Each row is a point on a tangle of strands that fork and nearly touch. The rows are in no order.
In the rows, zero is written as 128.
Two points are linked if the straight distance between their rows is under 61.1.
z979: [ 87 178 159  92 142 166 127 116 163 133  94 109 127 103 102]
z567: [118 162 135 102 154 172 127 133 171 128  76 122 197 147 122]
z849: [144  91 104 119 103  99 115 125 127 158 162 164  61 110 110]
z94: [141 104 112  86 123 104 118 127 174 100 129 137 136 140 115]
z944: [185 150 131 190 164 141 158 129 102 118 145 125 148 138 146]
z365: [ 77 175 164 101 145 173 136 128 155 141  78 113 162 106 122]
z160: [136  59  82 128 101  95  86 133 100 189 170 171 103 141 148]
z699: [131 158 133 100 128 146 125 103 145 122 141 128  54  90  77]
z488: [178  93  99 159 128  95 117 129 103 148 159 166 128 138 143]
z427: [159  68  86 143 104  91 111 127 102 161 167 171 122 147 152]
z314: [ 50 168 177 108 104 152 144 118 129 112 117  82  79  87  99]
z579: [106 167 149 104 121 142 140 110 135 116 139 111  44  83  84]
z124: [132  58  74 132 107 104  81 127  71 193 171 166 124 156 181]
z924: [160 139 100 112 160 152  92 110 162 113 101 130 188 165 117]
z252: [131 123 116  77 124 123 106 114 183 108 123 125 123 133  97]
z253: [118 142 130  73 136 143 112 113 186 116 112 120 128 132  92]
z581: [163  88  71 133 129 102  68 112  80 150 153 164 147 162 171]
z72: [117 136 159 126 133 136 166 149 151 102 113 106 163 130 133]
z871: [ 80 153 169 116 120 137 152 142 146 111 111  98 118 100 111]
z951: [ 47 154 184 180  95 164 180 131  87 114 100  94 173 127 180]
z138: [122  66  62  83 102  96  58 118 105 164 147 166 128 160 164]
z804: [102 135 165 172 116 114 175 156  99 101 128  89 112 105 132]
z559: [172 159 136 177 168 151 150 132 108 127 131 121 154 132 133]
z589: [139  69  90 118  99  93  96 125 118 182 167 173  81 130 133]
z293: [ 74 164 167 113 118 145 141 124 138 115 112  87  88  86 101]
z109: [134  64  88  82  97  87  94 125 151 123 156 160 122 158 138]
z956: [ 56 149 182 174 107 146 177 142  94 112 106  83 153 116 157]
z705: [ 59 164 177 172 104 176 192 134  99 105 100 104 188 139 204]
z625: [139  77  99  80 106  92 104 127 167 110 144 152 132 152 121]
z405: [182 131 131 193 144 119 175 140  94 117 158 134 128 131 146]
z751: [146 160 143 132 160 143 122 125 143 136 107 116 124 115 100]
z410: [109 165 140  79 147 160 116 115 179 130  93 115 134 123  92]
z511: [181 114  81 129 151 124  73 106 123 115 120 144 169 174 137]
z166: [132 179 140 107 150 159 106 100 144 139 123 121  75  92  76]
z590: [196 110 100 175 148 106 118 125  94 145 156 157 131 137 143]
z652: [177 105  71 124 145 112  59 103 100 133 125 158 155 169 150]
z672: [121 141 160 152 126 106 155 143 113 119 129 105  75  90 106]
z719: [142 172 135 122 164 152 109 113 148 142 108 119 110 103  80]
z611: [157 155 139 158 165 145 138 134 130 130 117 117 152 125 112]
z982: [ 85 152 165 160 111 165 207 146 117  89 117  95 182 143 183]
z133: [114 142 148 105 133 133 142 138 160 109 114 110 135 117 105]
z173: [170 119  92 117 150 130  90 112 144 107 120 132 175 170 127]
z182: [126  59  78  80 100  90  72 119 127 148 153 163 125 157 154]
z529: [147 146 120 102 157 160 106 121 170 120  94 126 185 159 110]
z513: [142  96 125 146  98  81 159 153 118 139 152 152  60 100 117]
z914: [174 118 128 171 137  99 153 143 105 130 151 143 109 113 126]
z537: [147  72  63 132 117 108  76 119  65 167 160 167 149 173 188]
z228: [101 144 163 138 122 141 191 151 133  92 117  98 170 138 153]
z230: [126 131 158 156 125 103 165 159 113 111 134 104  91  99 120]
z995: [119 143 151 127 121 115 143 130 134 114 135 114  65  89  93]
z524: [101 173 152 103 147 175 137 133 165 134  79 121 186 131 121]
z911: [157 101 124 155 121  91 146 146 113 142 155 154  84 110 119]
z922: [ 76 145 177 173 109 131 175 151  99 104 114  79 135 111 140]

A fork is a point with three links, a tip a point with one. Leave the first point through the second and follow the links. Name the first fork or tip that comes.
z705 / z982: z314
z581 / z537: z160
z559 / z944: z513
z94 / z625: z138

Name the points in between on the shortest way along the links from the first point to the second, in order.
z230 / z951: z804 z922 z956
z982 / z956: z705 z951
z871 / z705: z133 z72 z228 z982
z253 / z529: z410 z979 z365 z524 z567
z405 / z513: z914 z911
z567 / z511: z529 z924 z173
